Each row is a point on a tangle of strands that fork and nearly touch. The rows are in no order.
Two points are linked if the straight distance between their rows is under 90.7. Some points are linked to none.
Q_676: [ 11 -18  49   8 -44 -54 -17 -33  -8 -38  13  21  15 -12  -3 -23 -13 -14
   5  -9  14   9 -26 -12]
Q_226: [ -2   6 -15  12  10 -26  -1 -52 -30  34 -19 -29 -16  28  29   9 -41 -32
  11   9 -21 -26  37 -15]
Q_161: [-44  22  16  14  -9 -17  28  31  -2 -17  -3  26  40 -39 -22  10  -2   3
 -17  16  -7 -52  -4 -28]
Q_544: [-14   7 -21  -3  40  28  20  23  -4 -18  -4 -44 -25 -20 -22  27  14  41
 -13  16   6  71   0  43]
Q_574: [-21   4  45  33 -22 -32 -22 -50  -6 -23  41 -13  31 -53 -40  10 -28   6
 -33   9 -37 -27  -8 -10]
Q_916: [ 13 -39 -26   2   5  25  44 -21 -13  12  16   3  -4 -27 -27 -37  22  43
 -24  12 -36   1 -16  22]
Q_413: [-12 -32  31 -35 -42 -64 -37   3  -6  14 -17   1  15 -20  47 -43 -25 -15
 -26  11  27   7   8  17]
Q_834: [ 28   8 -33  23  19  49  14  24  -4 -19   6  11  39   5 -26  -5  56  18
 -23  11 -12 -24 -18  53]
Q_170: [-13 -14   7 -61   4 -10 -14  37  32  18 -34  10  17   5  58 -51  30 -27
   7  21  32   2   0  33]
Q_753: [ 24 -21  39   7 -55 -47   3 -24 -15 -32  12  35  -3 -13  -8  -8   2   5
 -33 -11  38 -18 -28  -6]
Q_812: [  4  11 -28  42 -19   0   2   6 -13  -8  -8  11   5  -9 -25  65 -12   3
 -41   5  21  23 -35  11]
Q_672: [-19  21   6  45  -9   9 -19  47  -2  26  15 -20  -9 -18 -40  49 -21  15
 -18  28  39  37   2  -2]
Q_691: [-14  -5  -9  15  -8 -54 -38 -23 -14 -49 -12  -2   6 -24   1   5 -49 -41
  17 -33  11 -23  14   7]
Q_968: [ 41 -18 -40 -27   0  51   6 -15   5 -10  -2   3  12  25  33 -14  46 -28
   3 -16  -6  10 -37  22]
Q_324: [  6 -17  11 -33  -8 -29 -13 -27 -10  23 -24  -1 -18  28  54 -34   1 -21
  23  -7   9 -13  34  -4]
Q_472: [-19  25 -32   6   6 -25   6  19 -11 -30  -9 -35 -19  -8 -14  40 -22 -26
  30 -17  11  -2  14   5]
Q_401: [-30 -11 -25  -5 -23   3   0  32  14   9 -23  -2  45 -46  20   4 -31 -37
 -14  14 -11 -10 -14 -20]
Q_150: [-20   5   5  -7   7  -9  28   5 -12 -11  32 -22  -6   5  -5 -36 -16 -27
  34   5  13  23  -3 -19]
Q_815: [ -2  32  25  30   3  21  11  -9  19   1  19  45  24  32 -15   8  13  28
  -8 -20   1  12 -38 -18]
Q_794: [ 14  -1  58 -17 -46 -41 -27   5 -11 -23  12  18   0  13  16 -36   9   1
   6 -11  25  24 -13 -27]
Q_936: [-23 -30  -5 -37 -23  -9  -1  37   3   9 -15 -19  18 -51  25 -25 -34 -32
  18   5  -3  -6   5 -10]
Q_31: [-19  26 -25  17  17 -45 -15 -22 -32 -38 -22 -11  -2  -9  -1  39 -41 -10
  20 -29  -3  -3  29  21]
Q_241: [ 14 -17  10  -8  -7 -22 -10  18   9  12 -11 -19 -36   4   9 -22  -6 -25
  53  22  -5 -28  37 -48]
Q_262: [-14  27  28  14  -3  21  37 -20  -5   4  19  55  33  32  -9  17  12   9
 -35   2  -2 -17 -39  -9]
Q_790: [ 31 -13  22 -39  -7  -9  -3  -8   4 -12  -3  -9 -36  51  40 -49  33  -6
   8  11  33  37  -5 -28]
Q_244: [  9  14 -20   1  -5   4 -41   2 -21  12   1 -45 -40 -20  13  77 -33  22
  17 -26 -17  -7  12  -7]
Q_971: [ -4   4 -55  -2  11  19 -13 -12 -23  26 -26  11  15  12  29  14 -17 -21
 -22  18 -28  26  -8  -6]
Q_466: [ 13  16 -15 -22  67  53  15   0  29  -3  -1 -43 -54   9  34 -10   7  -4
  11  23 -26  -5  25 -31]
Q_166: [-43   1  19  14 -13 -20  46  -5 -25  -4  37 -12  20 -43 -49  16 -25  21
 -39 -12  10 -24  -5  27]
Q_674: [  5 -42  58  10 -39 -20  10  10  37  -4  30 -19   6 -41 -73  25 -15  22
  -9 -23  17 -46 -19   9]
Q_641: [ -7 -22  31 -25 -29 -37 -13  53   9 -16 -19  15   9 -33  -2 -47   3 -12
  22  37   6  -9  23 -31]
Q_158: [ 22  14 -32  20  33  37  -4  -8  15 -24 -19  35  34  33  -1 -25  43 -15
   2  20 -23   1 -16   6]
Q_30: [ 29  40 -31  22  30  13  -8 -11   0   3 -16  11 -18  56 -18  44  33  10
  27 -30  -4 -11  13  26]
Q_966: [-25  19  18  30  28  -5  -9  38  10   7  30 -26  -4  -8 -54 -16 -23  25
  32   9  -6  23  28 -16]
Q_426: [ -1 -17  54  19 -38 -39   9 -18 -20 -11  38  40   8 -13 -35   1  -7  29
 -30 -21  24 -55  -8  13]
Q_72: [-14  -1  23  -1 -19 -20  40  12 -36   2  34  34   0 -13 -29 -47  31  22
 -27  15  29 -39  14  24]
Q_915: [ 28 -13 -51  24  37  36   8 -22   8  16  14  -7 -30  25 -10 -24  22  13
  -6  28 -30  14  -5   5]
Q_618: [  2  43 -33  -7  56  31  -2  -5  18 -16 -63 -28  10  24  47  33  41 -15
   5  29 -14 -19  33  15]
Q_383: [ 21   3  13  21  -9 -16   5 -41  -5  12  28 -17 -27  54   1   3 -17 -30
  36 -14  16  10 -11 -30]
Q_205: [  0   5  -6  22 -15 -18 -78 -16  -2 -26   7 -33   4 -52  -8  47 -44 -11
   3  -2 -35   4 -12 -18]
Q_930: [-40  30 -18  16  34   4  -6  35 -21 -22 -20   1   3 -35  -9  12   1  27
  -6  37 -22  36  26   0]
Q_886: [ -2 -42  23 -38  -1 -36 -20  40  30  -3 -37 -14 -12 -21  20 -44  -8 -18
  50  28  -8 -13  31 -25]
Q_844: [  8   1 -18  -9   0  23  -9  24  24  11 -12  24   2  23  38 -21  17 -37
  24  12   2  -7 -12 -35]
Q_832: [ 19 -40  30  -7 -46 -46   2 -18 -27   7  -7  19   5   2  14 -56   2  10
 -48  46   9  13   1 -28]
Q_412: [ -9   8   7   1   2 -36 -30 -72 -11  37 -19 -20   8  21  48  23 -60 -49
   4  -5 -15 -20  24  -7]
Q_504: [  4  -5 -30   1  -8  -8 -16 -19 -14 -14 -31  47  29 -26  23  20 -15  16
 -29 -27 -39   0 -27  13]
Q_385: [-18 -29  35  29 -25  -3 -18 -17  31  24  30 -23  27 -29 -52  43 -29  48
 -54 -55   9 -16   0  19]
Q_83: [-23  22  36  35 -18 -18  -8  26   8 -21  21  32  28 -35 -33   2  -9  11
   5  -5  -8 -42  -2 -32]
Q_169: [-45   9 -28 -29  36  16 -13  15   1  13 -35 -28   6 -26  46 -11 -27  -6
   0  21 -32  21  22  -7]
Q_791: [ -1  12  -2 -12 -12  29 -15  39  11   1   1   6   7 -11  17   3  -8  -3
  27 -11 -15  -1 -22 -48]
Q_186: [ 36  -8   8 -37 -19 -30 -19  -7  -3  -2 -30  21  -9  59  48 -48  36  -8
 -27  19  33  35  -1  -6]
Q_93: [  2  40 -13  12  34  70  24  28  24   2  36  -4  10  19 -12  -7  25  -9
 -24  12  27  24 -28  -1]
Q_376: [ 16  15 -15 -12  23  36   1 -33  -8  13  21   4 -19  45  29 -13   6   3
  18 -21 -16  26 -16  -9]
Q_779: [ 10  -1  11  29 -33 -10 -20  -3  -1  14  61 -37 -10 -10 -38  10 -42 -40
  15   0  16  10 -23 -16]
Q_230: [ 16  -2   6  -4 -28 -25 -49 -37 -19  14   1  44  12  10  30   6 -54 -46
  -3 -26  -1  -5  -8 -11]
Q_748: [  2 -59   5 -25 -35 -44   9 -13  15  -7 -25 -23   0 -13  22 -30 -20 -42
  12  12  14  21 -14  -3]
Q_133: [-16 -10  20  12 -27 -10   7 -19   6 -37  -5  27  30 -38  -6  47 -10  36
 -28 -33 -27 -44 -38  -6]
Q_848: [ -4 -23  13 -60 -12 -20  15  31  25 -22 -35   1  11   0  35 -47  28 -23
  11   9  32  22 -12   5]
Q_788: [ 12 -29 -65   5   5  10  -6 -17   6  26 -41 -10  -4  14  25  18  -7 -23
  -1  20 -35   4  -6 -16]
Q_463: [ 24 -17  55  -8 -47 -24 -15  23   0  -2  19  19 -17  -3  -8 -34  19  37
   1  -5  20   6  -7 -25]
Q_232: [ -6  -9  20  38 -14  13 -29   6  40  27  -1  -4  20  -2 -45  45 -13  55
 -37 -44   7  22   4   8]
Q_214: [ 24   1 -30  -3   5  26 -23  16 -10  31   8 -38 -50  -4  -3  44  -9  30
  20 -28 -21 -11   5   3]
Q_774: [  7  52 -17  -6  37  23  20 -36 -25   9  -2 -16 -22  55  28  26   6  -5
   7 -13  -5   5  10  -3]
Q_195: [ -1  39 -30 -15  39  49 -16  25 -28 -23 -27 -21 -17   4  41  39  45  -8
  -5  47  17  25  23  29]
Q_437: [ 10  26 -60  -9   9  20 -13  -5 -38   8 -35  22  22  18  19  43   3 -36
 -32  11  -9  11  -8  35]
Q_159: [  6  -9 -11 -17 -25  -1 -20 -13   1  29 -10  38  10  21  47  -3 -19 -43
  12  -9   3   0 -20 -18]
Q_824: [-12 -23  29 -20 -19 -50 -26 -55  -2  33  -8 -47  -4  -4  51  -2 -55 -51
  17   1   3 -22  24   4]
Q_506: [-13 -49 -21  -5 -12 -31  11 -21  25 -10 -40 -11  13  -5  19  -6 -18 -32
  16  -7 -13  11 -14   0]
Q_640: [-25  18 -24  -7  23 -36 -13 -37 -11 -14 -51  -7   9  11  30  48 -40 -31
   6 -28  -1  -5  19  27]
Q_595: [ 25 -24 -51  10  23  23  23 -16  -2  12   9   8 -16   9   3 -53  27 -23
  -6  42 -16   0   3   5]
Q_810: [ -3  11   7  -7  -3  31  29  31   4  14  34  33  22  -5 -33   1  49  32
 -25 -30  19 -45 -21  40]
Q_217: [ -8 -28   4 -21 -20 -62 -25 -18   0 -49 -28  10   6 -23  24  -5 -29 -28
  26 -48  29  -7   4  26]
Q_739: [ 36  15  -9  10 -16   1 -26  -4  -5   7  15  57 -12  33 -10  28  -5  -2
  19 -47  12 -12 -22   6]
Q_372: [ 21 -31 -25  24  17   3  11 -19   8  24  16 -22 -44  13 -20 -14 -13  10
  29  17 -29  11   4 -20]
Q_306: [ 21 -16  37  -9 -18 -35 -14 -51 -13   6  -1 -10 -30  42  40 -16 -11 -31
  33   1  10   4   9 -39]
Q_843: [ 19  16 -20  49  -5   6 -42  -2 -26  49  23  18 -16  14 -20  37 -44  12
 -14   1 -18   6   6  -9]
Q_101: [ 14  -8   2  44 -18  -2   0 -17   0  35  47  -7 -17  30 -29   1 -30 -23
  15  -1  16  22 -19 -17]
Q_946: [-17 -48   8 -49 -30 -22  33   6 -10  -9 -20   9  21 -40  17 -44  19   2
 -21  11  -1  -7  -5  18]
Q_727: [ 32 -12  17 -53   4   4  30 -32  -7   4  -2 -44 -62  24  30 -20  25   6
  32 -29   1 -13  28 -10]
Q_362: [ 13  11 -26  21  -1  -9 -26 -22 -28  35   7  -2 -29  20   6  17 -36  -6
  12  -2 -23 -14  19 -19]
Q_154: [  5   7  17  34  11  12 -43  18  34  25  18   3 -12  11 -32  17 -10  54
  32 -40 -17  10  13  -7]
Q_47: [ 30  25 -20  12   3   2 -17 -15   8  -6 -19  41  -5  50  10  27  14 -15
  29 -27  -3 -10 -11  -9]
Q_895: [ 11  -7   8  -5   7 -29   2 -30 -17   2  22 -29 -51  16 -11   3 -10  26
  48 -49 -10  -3  22  14]
Q_773: [  8 -25  -8   8 -23 -14  23  23  34 -42 -30  13  16 -22 -22  12  12  -5
  24 -15  -8  -5 -34 -16]
Q_965: [  6 -28  26 -25 -34 -10 -24  -1   5 -23  13 -27  11 -64 -13   0 -30  -1
  14 -11 -41  -2 -19 -23]
Q_687: [ -3 -18   6 -17   2 -11  32  11  21 -30 -13  25  15  12  14 -65  31 -28
  10  26  16  23  -6  -9]
Q_603: [ 15  -4 -11   4  14  14  12  37  -3  24  36  18 -37   7 -32 -64  23   9
  15  19  21 -18  32  13]
Q_568: [  8  -4 -11  16   3  19  27   9 -15  33  41  33  -8   2 -34 -61  28  24
 -26  17  14 -22  13  27]
Q_265: [-10  25 -16  15  29  59   5  47   7   3   3  -1  20 -25 -28  12  49  52
 -54  29   9   0  14  46]
Q_224: [-13 -18 -44 -37  13  -7  38  25  -8 -28 -17 -39 -10 -36 -16 -10  -5 -25
  31 -11  -7   9   7  20]
Q_943: [ -4 -21  33 -52 -16  -9  38  27 -11 -21 -14  22  16 -29   8 -48  52  26
 -27  30   4 -33   6  -1]
Q_947: [ -7 -40  42  15 -22 -12  26 -18   4   2  18   2  11 -29 -10 -44  -8   9
 -10  48 -36 -11 -10 -48]
Q_364: [-38  -9  50   2  -2   0  27  -8  28   7  26  25  17  20 -29  34  21  51
 -19 -30  12 -53 -13  18]
Q_329: [ -2  42 -19  18  31  59   5  11  -8   1  18   2   8  24  -6  28  26   4
 -40  30  30  60 -18  28]
Q_989: [ -6 -21  50 -24 -36 -24  29  13   0 -21 -14  37  18  -6  19 -24  40  20
 -25  17  10 -28 -17 -32]
Q_432: [-15  33 -13  52  20   0  17 -10 -10   0   5  13  14  28 -31  11 -14  -4
 -14  27   8  40 -11  -8]
Q_22: [ 21  -8  29 -14 -19 -11 -21   1 -25  12  21  34 -34   3  11 -51  16  44
  13 -10  -2  10  15  -5]
Q_761: [-20   1  16 -29 -13 -56 -16  -2 -41  -8  14 -32 -16 -21  16 -28 -31 -35
  37  -9  15 -28  53   4]
Q_513: [ 28  44 -31 -12  55  48   0 -51 -24  11   2 -16 -14  61  34  18  23 -10
 -14  14 -13  11  15  22]
Q_149: [ 31  15  -9  -2 -17  12 -27   0 -24  16  14  74  -6  16   8  -7  14  16
   8 -41  -5 -17  -7  22]
Q_185: [-24  24 -28 -20  47  -5  11   5  30   1 -70 -26  19  20  38  17  20 -33
  26  10  -5 -37  33  21]
Q_969: [ 24  -4 -22   6 -10 -12  -6  39 -13  12  12  31 -34   8 -16 -41  30 -15
  30  16  22 -35  33  -3]
Q_12: [ 24  -2 -18  25  31  41  27   0  16 -25   9  30  26  11 -19 -43  57  15
 -18  24 -16 -20 -13  25]
Q_747: [-16  28  22  31   1 -24 -30  33   9 -18  23  -4   6 -22 -38  -4 -24  -2
  39  -1 -12 -12  20 -21]
Q_800: [  4 -22 -23 -40   7   3  -4  16   6   0 -26  19  32  -5  37 -64  43 -23
   1  16   0 -13  14  44]
Q_331: [ 30   4   3 -44  25  22  22 -46   5   4 -26 -29 -37  29  50 -21  39   7
  25 -15 -16 -30  35   0]
Q_909: [  2  17  -9  -1 -15  -5 -62  -1 -10 -14  -5 -32 -14 -25  25  66 -43 -15
  15 -33 -19  -4  -8 -16]
Q_847: [ 29  31 -47   7   2  44   0   2 -24  12   4  44  34  35  -8  23  13 -29
 -35  13  -3   3 -30  27]
Q_756: [ 33  29 -47  17  53  55  -9 -18 -22   8   1 -19 -30  45  20  31  27  -8
 -27  50   7  30   5  22]
Q_945: [-11 -12  63  17 -11  25  31  -2  52  30  38   9  18  25 -31 -12  15  35
 -22 -29  27   3 -16 -14]
Q_899: [-16 -19  13  -9 -34 -65 -29  11 -13 -12   6 -19   2 -44   0 -36 -33 -60
  16  20  20 -19  34  -2]
Q_76: [ -4  56  23  23  27  10   6 -24 -34  11 -24 -35 -45  22  26  62  15  28
   0  30  22  25  43   1]
Q_541: [-13 -23  76  11 -19 -11  29 -19  33   9  37  13   9  11 -29  12  16  50
 -14 -23  13 -17 -24  -8]
Q_403: [-16 -14  38  -6 -49 -53 -19  24  -5 -18   6  10  29 -49  -9 -34 -21 -39
  -4  23  20 -30  13 -23]
Q_978: [ -1  -6  15  49 -26 -22 -44 -32  12 -22   8 -19  28 -51 -24  30 -35   5
 -23  21 -48 -11 -25 -28]
Q_620: [  4  -3  28 -33 -28 -38 -23  12   5  12 -35  41  28  31  46 -40  13 -19
 -39  22  44  23  -6  -3]
Q_453: [ 16  -1  17 -29   3  40  23  46  25  -5  35   1 -27  -1  -4 -38  17  -7
  25   3  25  13 -17 -27]
Q_27: [ 13 -11 -37  17   4  22  -8  -9  -8  -4 -20  27  14 -15   2  17  14  47
 -18 -10 -50  12 -23   9]
Q_701: [ 25  12 -27  32  27  62 -14  -1  -1  15  -2  -5 -19  26   9  40  36  17
 -34  50  24  59 -18  25]
Q_119: [  1  40 -27  14  45  14  -5  10  19 -14 -41 -12 -13  35  20  32  24  -2
  25  18 -16  -2  22 -30]
Q_891: [-33  10 -13   5  16   8 -18  28 -10  -7 -30 -15  18 -42  12   5 -24  13
 -13  43 -44  31  10 -29]
Q_342: [ 30 -30 -17 -27 -17 -12 -11  33  -4  14 -22   1 -35  10  14 -40  22 -23
  24  27  20 -20  26 -15]
Q_339: [ 17  31  -9 -10  26  62   8  35  23  -2  47  15 -16  32   5 -35  36 -11
  10   3  29   2 -11  -7]
Q_198: [ -5  -4 -15  28  30  21   6 -18  22  21  13 -23 -11  26 -36  13  -1  45
  -9 -19   9  59   1  28]
Q_986: [-13   3  26  39 -22  -8 -15 -26  -6  10  28  15  23 -25 -43  56 -43  42
 -59 -38   5 -33 -19  26]
Q_304: [  3 -25  -6  16  31  63   0  15  45  57  17  -6  13  -1 -42 -11  18  55
 -54  -7   1   0  28  22]
Q_366: [ -4   5 -31  -9  39  47  31  16   4 -32  -8 -33  -8 -22 -10   1  10  14
 -12  27 -12  52 -16  11]
Q_308: [-24   2  17  16 -13 -16  56  -6  -9 -10  40   2  18  -8 -48  -4  -5  14
 -21 -26  29   8 -24  30]
Q_729: [ -1 -11   1  22   1 -36   7 -10  -5  -3  31 -23 -25   9 -49  -8 -17  10
  39 -35  12  10  15  30]
Q_43: [ 15   4 -10 -25  40   9  -5 -48  -6   0 -23  12 -11  41  49 -37  39   0
  25 -11 -29  -9  30  21]
Q_781: [ 17 -20 -32   3  -1   6  28  10  13 -31  -8   8   0  -2 -30 -13  35   4
  22 -12  -7   6 -24  20]
Q_418: [-10  15  -6  37   9   3 -29  23 -21  35   3 -22 -34   2 -18  55  -7  24
  -6  34  36  37  31  23]
Q_231: [ -4   6  12  66 -15   0 -29  -3  -1  44  39  -2  13  -6 -48  25 -39  20
 -34   7  -3   5  -3   0]
Q_789: [ -2  -5  23 -15 -26 -28  -5  38  14 -44   7 -13  -7 -17 -17   0 -14 -33
  52 -17  22   2  -9 -24]
Q_704: [ 33  24 -39   4  30  59  -7  -5 -15 -19  -5  24  49  42  15   0  32 -30
 -32  26 -16   5 -22  33]
Q_867: [  2  20 -17   3   4  31  26  11 -13 -14   5  30  42  -5 -21  19  48  19
 -35 -15  -9 -42 -28  45]
Q_134: [ 13 -15 -26 -11 -12 -20  -1 -28 -11 -27 -26  46  23  -8  11   1  12  -5
   1 -41 -11  -1 -18  26]
Q_974: [ -4  32  13  26  21  27 -13  21  27   8  17  14   0  25 -17  18   4  37
  16 -28  -5  32  -8 -14]
Q_99: [ -1 -35 -12 -50 -17  -5  11  -3 -26   2 -22  20  24 -21  37 -60  35  -5
 -31   5   4   0  -1  47]
Q_600: [ 14  22  25  21 -21 -13 -51 -49 -13 -21  20  61  34   1   1  20 -65 -29
 -14 -24  -2 -13 -22 -14]
Q_555: [-10  -5  -2   4  -3   4  41 -18   1 -12  -4  28  35  15   8 -40  12 -33
 -13  25   6  17 -28 -23]
Q_484: [ -4  28 -14 -11 -15  -3 -26  -6   4   5 -27 -17  -7  12  44  63 -28 -37
  13 -37   2 -12  -7 -26]
Q_444: [  5   3 -10  35 -24   6  10  -3  -6  16  11  22  14 -16 -34  65 -14  31
 -60 -28   9 -13 -30  26]
Q_599: [-10   2  -8   9  24  18 -28  17 -10  12  -1 -35 -31 -28  -2  14 -28  33
  13  32 -47  26  24 -30]
Q_473: [ 13  -1   6  23 -34 -22 -52 -37  -8 -13  62 -32  -7 -30 -31  16 -51 -28
   1 -24  10  -5 -23  -1]
Q_798: [ 17 -20 -38  10  -5  16 -12  12   8   7  -6  -7 -23 -20 -10  30  -5  44
   9 -14 -40  15 -12   0]
Q_908: [ 22  -7  21 -49  10  18  16  18  15 -28  13  -1 -39  25  26 -49  37  -7
  28   5  29  22   4 -23]
Q_763: [ -8   2  34  50 -15   1 -14 -22  -1  40  48  12  18  -1 -28  -7 -29  18
 -18  22 -26   1 -11 -28]
Q_650: [-35  -1  57  -7 -18 -30  38  -1 -33   6  50  33   4  -5 -26  -8  18  26
 -34  -2  37 -55   4  22]
Q_912: [ 10 -23 -10 -37   6  -1  35 -29  26  18 -38 -39 -14  36  56 -10  20 -55
  23   8  26 -24   9   3]
Q_590: [ 16 -21  41  29 -26  -3  -6 -12   2  25  35  27   3  -2  -5 -41  -6  24
   0  30 -19 -10  -7 -49]
Q_858: [  0  32  -6  30  20   6  -6 -14 -44  27 -11 -15 -46  26  -2  66   4   9
  -5  32  36  35  30  36]
Q_868: [  1 -58  50 -12 -48 -35  16 -27 -19   1  -1  -2  10 -30  11 -33  -3   1
 -40  39 -18 -14 -19 -33]
Q_630: [-24  14  12  27 -11   6  18  48   7  -1  21 -22  15 -35 -50  40 -23  19
 -22  20   9   9 -14 -12]
Q_944: [ -1  33 -36 -19   8  24 -34  17  -7   5 -39  -4  -7   6  42  67   3  -9
   3 -13  -9   6 -10 -12]
Q_681: [-21   1  -8  21  40  54  20  27  38  30  15   2  26   1 -48  -6  40  51
 -58  14   6 -23  36  41]
Q_906: [-20  13   1   2   1  15  36 -17  14 -20 -19  41  59  12  10  -1  18 -10
 -30  14 -14   0 -37 -15]
Q_751: [-15  37 -30  25  29  26   0  46 -10 -24 -21  15  15 -26 -25  14  35  31
 -19  23 -10  12   5  20]
Q_71: [  5  23 -27  11 -18  21 -26  47  10  -2 -13   2   1 -10   8  48  -7  -6
   4  -6  -6  -1 -26 -32]
Q_392: [ -4  25 -19 -21   8  -5   8 -15 -25  -7 -15  52  32  35  22 -36  13 -48
   7  -3  11   6   9  36]
Q_220: [-21 -21   1 -24 -25 -17   9  11 -28  -5   1   7  16 -46   9 -41 -15  -2
   0  -3 -14  -2   4   0]
Q_856: [ -8 -35  10  10 -24 -35   9  -5  35 -32 -40   9  39 -27   2  -5  -9 -21
  10  -1 -21   6 -23 -24]
Q_120: [-26   6   5  22   4 -10  38  -8   3   3  42 -11   3  16 -55 -18 -11   8
   9 -30  40  38   3  35]
Q_539: [-17  48   3  27  41   3  -8  -1  -5 -14 -37 -28 -31  29   8  56   7  19
  24  27   1  32  24 -14]
Q_972: [ -4  10  27 -11  -1  35  29  49  24   3  34   6   4 -16 -26 -19   4  24
  10 -11  12  -4 -22 -11]
Q_213: [  5  15 -30  37 -11 -13 -22 -14 -18 -10 -11  -8 -16  15  -2  78 -33 -30
  -8  -4  19  22 -24  -6]
Q_592: [ -1  -8 -24 -12  22  25  51  15  23 -37  -9  -9  13 -18 -13 -23  21  -2
  -2  21 -16  19 -25   0]
Q_996: [ 25  -3 -28 -21  18  64  11 -21  -7   2  28   6  -4  20  28 -22  28   2
 -15 -16 -18  27 -38  11]
Q_477: [  8  -4 -20  -1  38  22   1  -4  10  12  -5 -30 -46   8  13   2 -10  19
  25  26 -40   3  22 -38]
Q_736: [-17  13  -7  -9  28  10   5  28 -18  -8 -11 -61 -52 -22 -11  47   0  37
  18  22  10  52  23  19]
Q_300: [ 13 -10  24  10 -18 -27 -34 -10 -14  13   6  44  -7   6  13 -43   0   8
  17   6 -23  -4  17 -26]
Q_744: [-26  37  12  49  20 -27 -24  -6 -25  -3  16  19  18 -12 -35  12 -27  42
 -13  -2 -17  22  17  12]
Q_88: [ -5   6 -15   2  35  11  19  40  12   7  16 -38 -32  -1 -50  -3 -10  19
  36   0  -4  10  25   4]
Q_564: [-28  21 -42  -5  33 -26   6 -21  -5   3 -52  -4  19  25  24  21  -6 -43
  11   2  -5 -13  32  29]
Q_278: [ 23  11  16  34 -21 -17 -27 -20  -3 -18  24  36   8   3 -24  28 -33  -7
   1 -39  12  -9 -26  -3]
Q_51: [-17  -3 -31 -32   3 -24  24  19  -8 -13 -30 -51 -17 -19   5  21 -22 -44
  32 -21   3 -23  29   6]
Q_983: [-49  17   5   3 -11  -9  15  36  -1 -21 -14   0  52 -49  -4  19 -26 -17
 -26  26 -16 -13 -12 -28]
Q_104: [-12 -17  46 -27 -13 -55 -42 -34   7  47 -26 -10  -8  19  73 -22 -29 -22
  18   9  17 -11  23  12]
Q_643: [-49  14 -16 -38  39   7   7  15   0   6 -10 -12  13  -4  42 -52 -10 -33
  14  15  -2  13  28  -3]
Q_830: [-32  -3  15  -8 -26 -15  24  -4 -46 -13  40 -12  19 -59 -20 -21 -31   1
 -14 -14 -11  -4  -4   8]
Q_546: [  0 -54  -3 -53  -8 -26  17 -10  22  22 -34 -39 -21  13  52 -32  -7 -41
  17  17  25  12  -6  16]
Q_520: [  2 -13  -4 -31   2 -22  25 -22   5  10 -38 -51 -21  -7  24  13 -14 -25
  34 -20 -13 -28  31  -6]
Q_514: [  2  10  -6 -43  54  30  34  42  10 -20   1 -50 -40  -8 -33   4  -3   5
  44  -6   0  12   7   1]
Q_411: [ 11  -7   8 -23   6 -14  23 -45  -8  -3  -7 -51 -41   9  16   4  -8   9
  43 -36 -26  -5  20 -12]
Q_78: [ 13 -14  44  -7 -34  11   2  35   6  10  40   7  -4 -29 -34 -15  -4  33
  13 -23   1 -10 -14 -11]
Q_910: [-32 -14  34 -17   2  24  32  11  14  29  30  29  14   9 -31   5  45  52
 -33 -30  18 -60   8  41]
Q_635: [ -5 -19  41   9  18  42  35  13  77  35  25   5  22  27 -49 -32  25  35
 -34 -19  32   6  17  -1]
Q_301: [ 12 -12  22   3 -32   6 -27  18  13  -8  35 -20  -6 -53 -31  19 -31  13
  16 -31 -20  -5 -24 -16]
Q_601: [  1  34 -16 -36  53  34  24  15   4 -34 -21 -55 -33   6   3  35  25  22
  30 -13 -10   6  23  13]
Q_605: [ -8 -15  20   9 -23 -34  23 -37 -19 -11  -2  39  33   7   8 -31  -7 -26
  -8   0   9  17 -21  -6]
Q_216: [ 17 -21 -48 -14  23  17  11 -14  31  21 -41 -24  -9  30  40   7  16 -42
  19  22 -16 -19   3  -5]
Q_249: [ 15 -16   0 -18 -31 -41 -18 -21 -15 -32 -24  57  16  -3  21  -8  -6 -25
  -2 -45  28  -5 -10  24]
Q_414: [ 11  37   3 -41  51  48  27   2  22 -10 -29 -58 -38   1  32  23  11  19
  21  -8 -27 -12  29 -33]
Q_168: [ -9 -25  11  20   4  42  -9  15  46  49 -13  -5  25  -1 -43  32  14  71
 -56 -26   6  13  25   8]
Q_959: [ -6  -6   7 -42 -13 -32  14  29  16 -45 -23  -8  -1  -1  12 -19  11 -34
  53 -23  30   9   0  -1]

A fork is a point with three links. Follow the links from the first point to the second and name the forks in between, in order.
Q_217, Q_230 -> Q_909
Q_595, Q_411 -> Q_477 Q_220
Q_676, Q_185 -> Q_555 Q_848 Q_946 Q_220 Q_411 Q_51 Q_31
Q_477, Q_727 -> Q_220 Q_411
Q_843, Q_186 -> Q_590 Q_463 Q_78 Q_453

A fork is a point with three links, a tip a point with one. Leave the first point through the second and follow the links. Name the first fork or tip that comes.
Q_858, Q_76 -> Q_31
Q_185, Q_618 -> Q_630
Q_231, Q_843 -> Q_473
Q_364, Q_910 -> Q_736
Q_676, Q_753 -> Q_761
